Each row is a point on a landscape with many valleys, with its height.
A ball rolls from a point to the lowest of its 2 nearest points, and stops where none of them is lower. Distance is the straight distance between rows; heights are no part of it.
z_440: [147 150 114  98 144 119 125 136  98 111 152 132 126 154 134  85 112 143
 151 136 124 115 142 157]  (h 2.81)
z_952: [146 127 117 131  99 124  78 118 136 130  66 124 121 141 120 180  97 168
 110 110 157 105 121 174]  (h 2.73)
z_623: [109 118 119 131 135 101  82 154  97 121 108 202 123 191 175 109  90 127
 105  65 157 120 148 139]  (h 1.55)
z_248: [149 173 115 105 145 124 127 128  89 103 115  76 103 143 145 124 131 123
 122 132 110  68 151 108]  (h 4.04)
z_301: [139 176 118 153 172 108 171 149 116 137 134  72  95 153 127 121 149  98
  96 102  83 109 146 110]  (h 3.54)
z_809: [128 120 137 138 127 121 186 117  96 105 160 110 152 125 143  96 173 151
  91 139  46  91 138  83]  (h 4.31)
z_772: [114 142 119  75 131 115 174  92 141 161 122 113 113 112 126 106 141 112
 164 152 141 182 134 149]  (h 3.40)
z_294: [127 163 110 150 120 112  93 142 128 149 107 132 144 184  76 151  87 108
 150  74 164 138 128 174]  (h 3.07)
z_269: [131 157 113 148 110  94  94 130  92  92 104  97  91 178 136 156 119 130
 103  54 117  88 121 170]  (h 4.32)
z_975: [145 144 118 152 114 125 106 138  85  72  97 120 107 157 168 158 133 166
  87  92 113  61 116 157]  (h 4.02)
z_704: [143 159 119 128 148 116  78 141  60 100 106  93 182 182 130 168  93  81
 114  91 121  70 151 134]  (h 5.62)
z_491: [103 119 133 133 127  67  80 152  98  98  99 178 153 200 140 136  51 105
  92  40 180 110 150 143]  (h 2.02)
z_774: [122 139 138 159 148 121  86 137  57  78  92 115 184 168 165 192  93 125
  90 107 111  53 147 117]  (h 5.81)
z_755: [162 138  92 102  98 168 148 150 157 126 103 123 129 123 144 153 121 132
 109 154 119  98 128  68]  (h 5.78)
z_581: [147 134 149 118 189 102 158 156 106 163 186 143 127 179 107  69 156  75
 149 102 145 139 155 115]  (h 3.45)
z_423: [124 127 126 136 126 115 147 119 159 152 151  83  57 127  84 151 131 110
 143 118 131 180 123 110]  (h 2.69)
z_478: [121  99 119 121 112 169  91 127 162 162 109 150 141  88 121 135 120 135
 163 166 171 185 128  93]  (h 4.65)
z_487: [105 140 163  95 149 138 129  88 154 150 137 148 123 103  92  60 136  94
 200 147 148 150 105 138]  (h 0.87)
z_608: [109 137 145 152 125  62  72 125  60  50  83  95 190 176 134 185  83 101
  77  66 131  48 135 140]  (h 6.01)
z_838: [169 154 102  97 126 154 108 145 123 152 131 108 128 150 107 147 118  92
 132  90 113 125 132 135]  (h 4.29)
z_845: [150 145 121 155 124 134 112 151 114 117 125 113 142 138 130 164  95 177
 110 101 106 105 156 153]  (h 3.28)
z_252: [ 75  52 137 107 104 142 123 104 187 131 140 168 180  54 154 107 153  97
 139 211 169 198  86  64]  (h 3.09)
z_987: [ 73  69 149  97 127 119 121  99 186 131 157 121 147  55 128 105 116  91
 159 201 161 198 115  80]  (h 2.54)
z_89: [131 110 130 147 147 171  61 119 145 152  97 156 143 125 106 105 125 132
 181 143 167 185 124 117]  (h 4.39)
z_42: [158 170 106 103 102 122 169 131 119  78 123  43  82 116 139 153 126 109
 134 105 109 139 109 137]  (h 3.36)
z_544: [124 121 150 147 164 141  65 130 129 173 142 153 128 135  96  83 141 113
 177 112 154 179 146 123]  (h 4.12)
z_84: [115 129 139 104 115 163 124 106 149 136 126 179 143 104 113  76 137 148
 188 162 143 138 106 115]  (h 1.75)
z_513: [132 178 124 114 143  87 131 141  95 108 176 121 105 158 115  88 126  98
 162  97 153  98 127 179]  (h 2.36)
z_960: [161 112 147 177 122 155 147 154 151 120  81 125 105 121 154 195 131 196
  76 131 128 110 126 150]  (h 1.38)
z_529: [105  83 140 162 130 134 120 108 131 163 150 163 129 106 117 104 159 179
 129 170 119 158 139 117]  (h 1.99)
z_6: [ 99 102 142 108 105 178 126 104 150 114 133 175 152  57 141 119 133 142
 185 191 165 153  94 134]  (h 2.39)
z_517: [146 121 111 125 133 149 129 141 101 113 124 176 141 168 148 109 119 182
 142 155 142 116 140 148]  (h 3.13)
z_934: [136 176 103  82 117 116 168 109 126 129 127  95  90 130 133 124 135 120
 152 120 120 139 123 166]  (h 3.87)
z_348: [126 118 114 119 109 162 108 124 144 118 119 163 123  73 146 139 125 163
 158 185 171 132  97 170]  (h 2.88)
z_679: [145 135 124 163 108 102  64 136  76  54  84  57 156 164 119 181 107 108
  96  84 105  46 114 149]  (h 6.22)
z_271: [108  87 114 163 129 144 110 112 156 143 139 136  98  86 117 144 121 164
 128 185 125 179 117 129]  (h 1.36)
z_627: [ 98 148 111 135 135 137 117 119 150 152 142 116 119  87  91 116 108  99
 181 157 153 183 123 141]  (h 4.21)
z_299: [162 112 160 177 144 148 125 155 127  89  77 112 142 153 136 202 101 180
  58 112 115  69 129 117]  (h 1.97)
z_722: [143 123 123 188 156 138 157 153  90 100  98 112 130 154 178 148 158 161
  54 137  68  85 133  97]  (h 5.22)
z_286: [124 132 124 114 144 113 166 121  85 122 168 120 132 163 130  88 154 120
 112 119  71 115 156  98]  (h 4.01)
z_832: [132  93 123 160 129 109 141 126 114 155 153 146 125 146 128 108 168 176
  83 136  87 135 151 108]  (h 2.49)
z_482: [140 127 126 148 129 135 147 136 126 132 138 124 111 115 143 132 144 188
 108 124  91 123 148 130]  (h 2.89)
z_324: [124 159 154  94 154 110 120 112 121 135 161 145 106 132  99  66 135  93
 199 117 167 133 112 176]  (h 1.71)
z_295: [101 130 142  98 127 109 170 108  93 132 158 173 155 161 140  54 156 146
 146 114 105 125 152 111]  (h 3.69)
z_249: [138 145 123 140 139 133 107 151  80 111 138 139 145 164 150 137 113 152
 107 100 109  77 171 111]  (h 3.57)
z_663: [108 137 132 154 115 110 169 105 159 142 149 103  76 113  93 107 154 145
 128 123  89 157 121  97]  (h 3.31)
z_21: [111 159 131 142 141  85  84 142 121 140  87 162 156 210  98 135  76 105
 115  52 169 114 143 153]  (h 2.52)
z_303: [137 163 131 144 184  96 162 159 111 157 169 110  98 178 109 117 135  90
 122  97 140 122 159 133]  (h 3.12)
z_796: [131 138  95  86 111 141 153 125 167 163 111 135 127  92 151 129 135 135
 133 160 132 163 128 130]  (h 3.82)
z_101: [152 116 144 132 125 134  85 129 123 121  67 164 167 175 116 174  84 172
  93 101 161  78 127 160]  (h 2.33)
z_260: [ 84 146 122 150 139 138  83 115 111 159 146 165 118 107 126 117 135 147
 154 114 129 150 134 177]  (h 4.86)
z_540: [174 125 109 129  93 147 110 156 147 108 109  88 146 118 127 196  73 156
 109 115 125 122 142 119]  (h 3.64)
z_961: [169 137 121 144 121 157 165 160 144  84 108  81 107  90 167 148 137 156
  84 144  83 106 116  86]  (h 5.63)
z_259: [140 150 133 128 152  95  77 169  71 122 149 127 150 183 133 142  94  81
 113  48 143  94 169 148]  (h 5.44)
z_814: [122 151 136 129 145 112  99 157  88 148 175 151 136 162 123 111 119 115
 149  59 140 136 174 148]  (h 5.26)
z_497: [157 147 111 162 151 148 146 155 118 101  81  73 119 131 170 160 133 136
  65 116  60 108 118 113]  (h 5.43)
z_277: [156 137 117 132 128 112 151 137 147 148 141  68  57 141  91 190 118  88
 144  88 167 164 116 147]  (h 1.96)
z_467: [142  74 121 137  86 153 176 146 180 141 146 169 133  89 138 142 163 159
 107 197 128 148 108 100]  (h 4.38)
z_149: [156 155 120  90  95 114 163 130 146 110 157  62  67 109 113 166 130  85
 160  91 150 151 106 133]  (h 2.74)
z_255: [147 137 119  79 103 162 166 118 137 105 135 135 136 117 130 110 136 133
 138 153  97  92 120  83]  (h 5.61)
z_856: [ 82 119 172 100 155 145 134  76 159 142 135 120 148  72  96  80 135  51
 208 157 170 187 104 125]  (h 0.72)
z_40: [126 169  95 147 124 117 130 143 139 145 134 101 113 142  84 149  93 110
 167 119 156 167 128 168]  (h 3.67)
z_958: [128 158 133 146 152  75  84 142  85  98 113  90  94 195 136 163 112  67
  82  45 134  68 127 149]  (h 4.58)
z_707: [174  73 119 128  93 170 151 141 139 148 138 154 143 130 128 142 172 155
  86 166 111 116 126  73]  (h 4.66)
z_180: [158  84 132 177 131 142 166 145 101 122 124 147 126 164 157 148 185 167
  48 156  93  85 127  96]  (h 5.03)
z_431: [130 102 143  97  98 138 185 111 166 129 152 148 147  92 122  96 146 153
 128 161  90 113 112  97]  (h 5.41)
z_306: [139 120 100 119  87 140  93 122 170 134  85 119  82 130 115 184  97 137
 114 111 140 144 106 131]  (h 3.16)
z_847: [173 142 106 108 111 137  89 142 135 125  95  90 151 155 101 183  79 106
 110  93 129 108 134 139]  (h 3.97)
z_341: [155 163  99 127 102 140 126 139 122  84 108 119  97 120 156 141 132 160
 113 120 102  81 105 165]  (h 3.72)
z_127: [157 181 115 141 160 116 140 148 102 106 111  35 112 148 130 160 115  89
 109 113 101  98 143 116]  (h 3.92)
z_782: [ 86  94 144 126 156 130 116  73 123 172 124 148 138  99 118  71 168 129
 156 174 141 183 132 122]  (h 2.53)
z_130: [148 117 118 114  92 143 187 158 182 107 119 109 114  84 170 152 148 158
  94 163 115 121 114  76]  (h 5.82)
z_675: [ 60 104 136 104 160 174 117  70 142 113 127 113 171  48 123  87 127  46
 160 177 171 188 110  98]  (h 1.74)
z_466: [129 104 118 179 122 141 137 141 170 135 104 122 100  88 140 175 123 185
 103 159 123 165 122 136]  (h 0.51)
z_657: [171  90 121 145 119 184 149 151 116 116 110 151 132 160 146 182 145 153
  78 162 105  89 126  91]  (h 4.85)
z_579: [108  61 155 137 103 154 146 113 177 144 139 176 175  58 118  97 160 137
 141 219 155 161  94  86]  (h 3.56)
z_463: [107 113 134 131 131 132 143 125  97 118 147 214 150 159 151  69 144 178
 152 146 134 131 138 135]  (h 3.41)
z_637: [ 93 136 136 109 150 110 142  89 112 172 135 144 110 137 129  81 160 137
 154 135 138 162 152 150]  (h 2.96)
z_531: [126 165 142 119 174  78 159 158  80 119 192 126  92 175 143 106 135  76
 139  72 162 104 154 141]  (h 2.79)
z_474: [143 133 109  97  87 135 111 118 140  97 131 121  97  82 141 137 126 165
 147 147 136 120 101 175]  (h 3.29)
z_469: [138 154 106 125 112 150  89 140 135 153 134 150 120 114 120 133 127 142
 142 102 112 122 123 166]  (h 4.61)
z_712: [ 86  66 178  89 111  98 171  75 195 164 151 118 166  68 109  85 129  74
 148 162 100 166 104 131]  (h 4.80)
z_208: [120 165 126 143 157 112 105 139  58  88 128  97 128 151 168 133 126 113
 112 121  99  56 159  87]  (h 3.83)
z_681: [126  57 158 154  65 116 184 105 176 142 159 162 166  65 117 118 185 152
 100 210 132 145  84 104]  (h 4.00)
z_139: [ 98 119 161 111 117 113 167  86 167 163 165 112 103  85  89 104 158 104
 146 125  94 162 114 117]  (h 3.86)
z_670: [ 89 121 122 104 124 134 160 101 180 159 119 143 132  53 142 102 145 129
 137 192 125 162 109 130]  (h 4.17)
z_589: [ 98 131 131 156 146 122  77 146 112 163 132 177 144 155 131 121 109 156
 134  98 140 147 156 151]  (h 5.07)
z_626: [ 84 110 160  90 122 105 170 102 200 159 166 109 122  55 104 115 135  66
 162 144 126 179 106 119]  (h 4.35)
z_117: [147 120 152 123 181 129 125 133 135 176 160 136 131 151  86  67 156  87
 182 125 158 187 137 125]  (h 3.84)
z_726: [ 76 145 107 112 120 136 129 109 168 133 130 124 130  41 135 126 115 102
 165 177 149 175 112 142]  (h 4.52)
z_81: [109  82 168 101 113 117 168  87 171 164 151 158 175  84 104  56 152 128
 137 172  87 137 109 128]  (h 5.14)
z_75: [137 116 131 128 135 133  78 148  94 115  87 200 156 203 156 141 102 149
  95  88 155  86 133 139]  (h 1.94)

Call two points neighbours if one is among the 2 nearest of the other. Go from one point of each pair to the other, from neighbour to neighbour, staying as low as possible. Name the highest point that can't be avoided.
z_466, z_856: z_248
z_277, z_466: z_934
z_623, z_466: z_540

Where does a ball stop that starts at each point below?
z_269: z_856
z_89: z_513
z_255: z_277
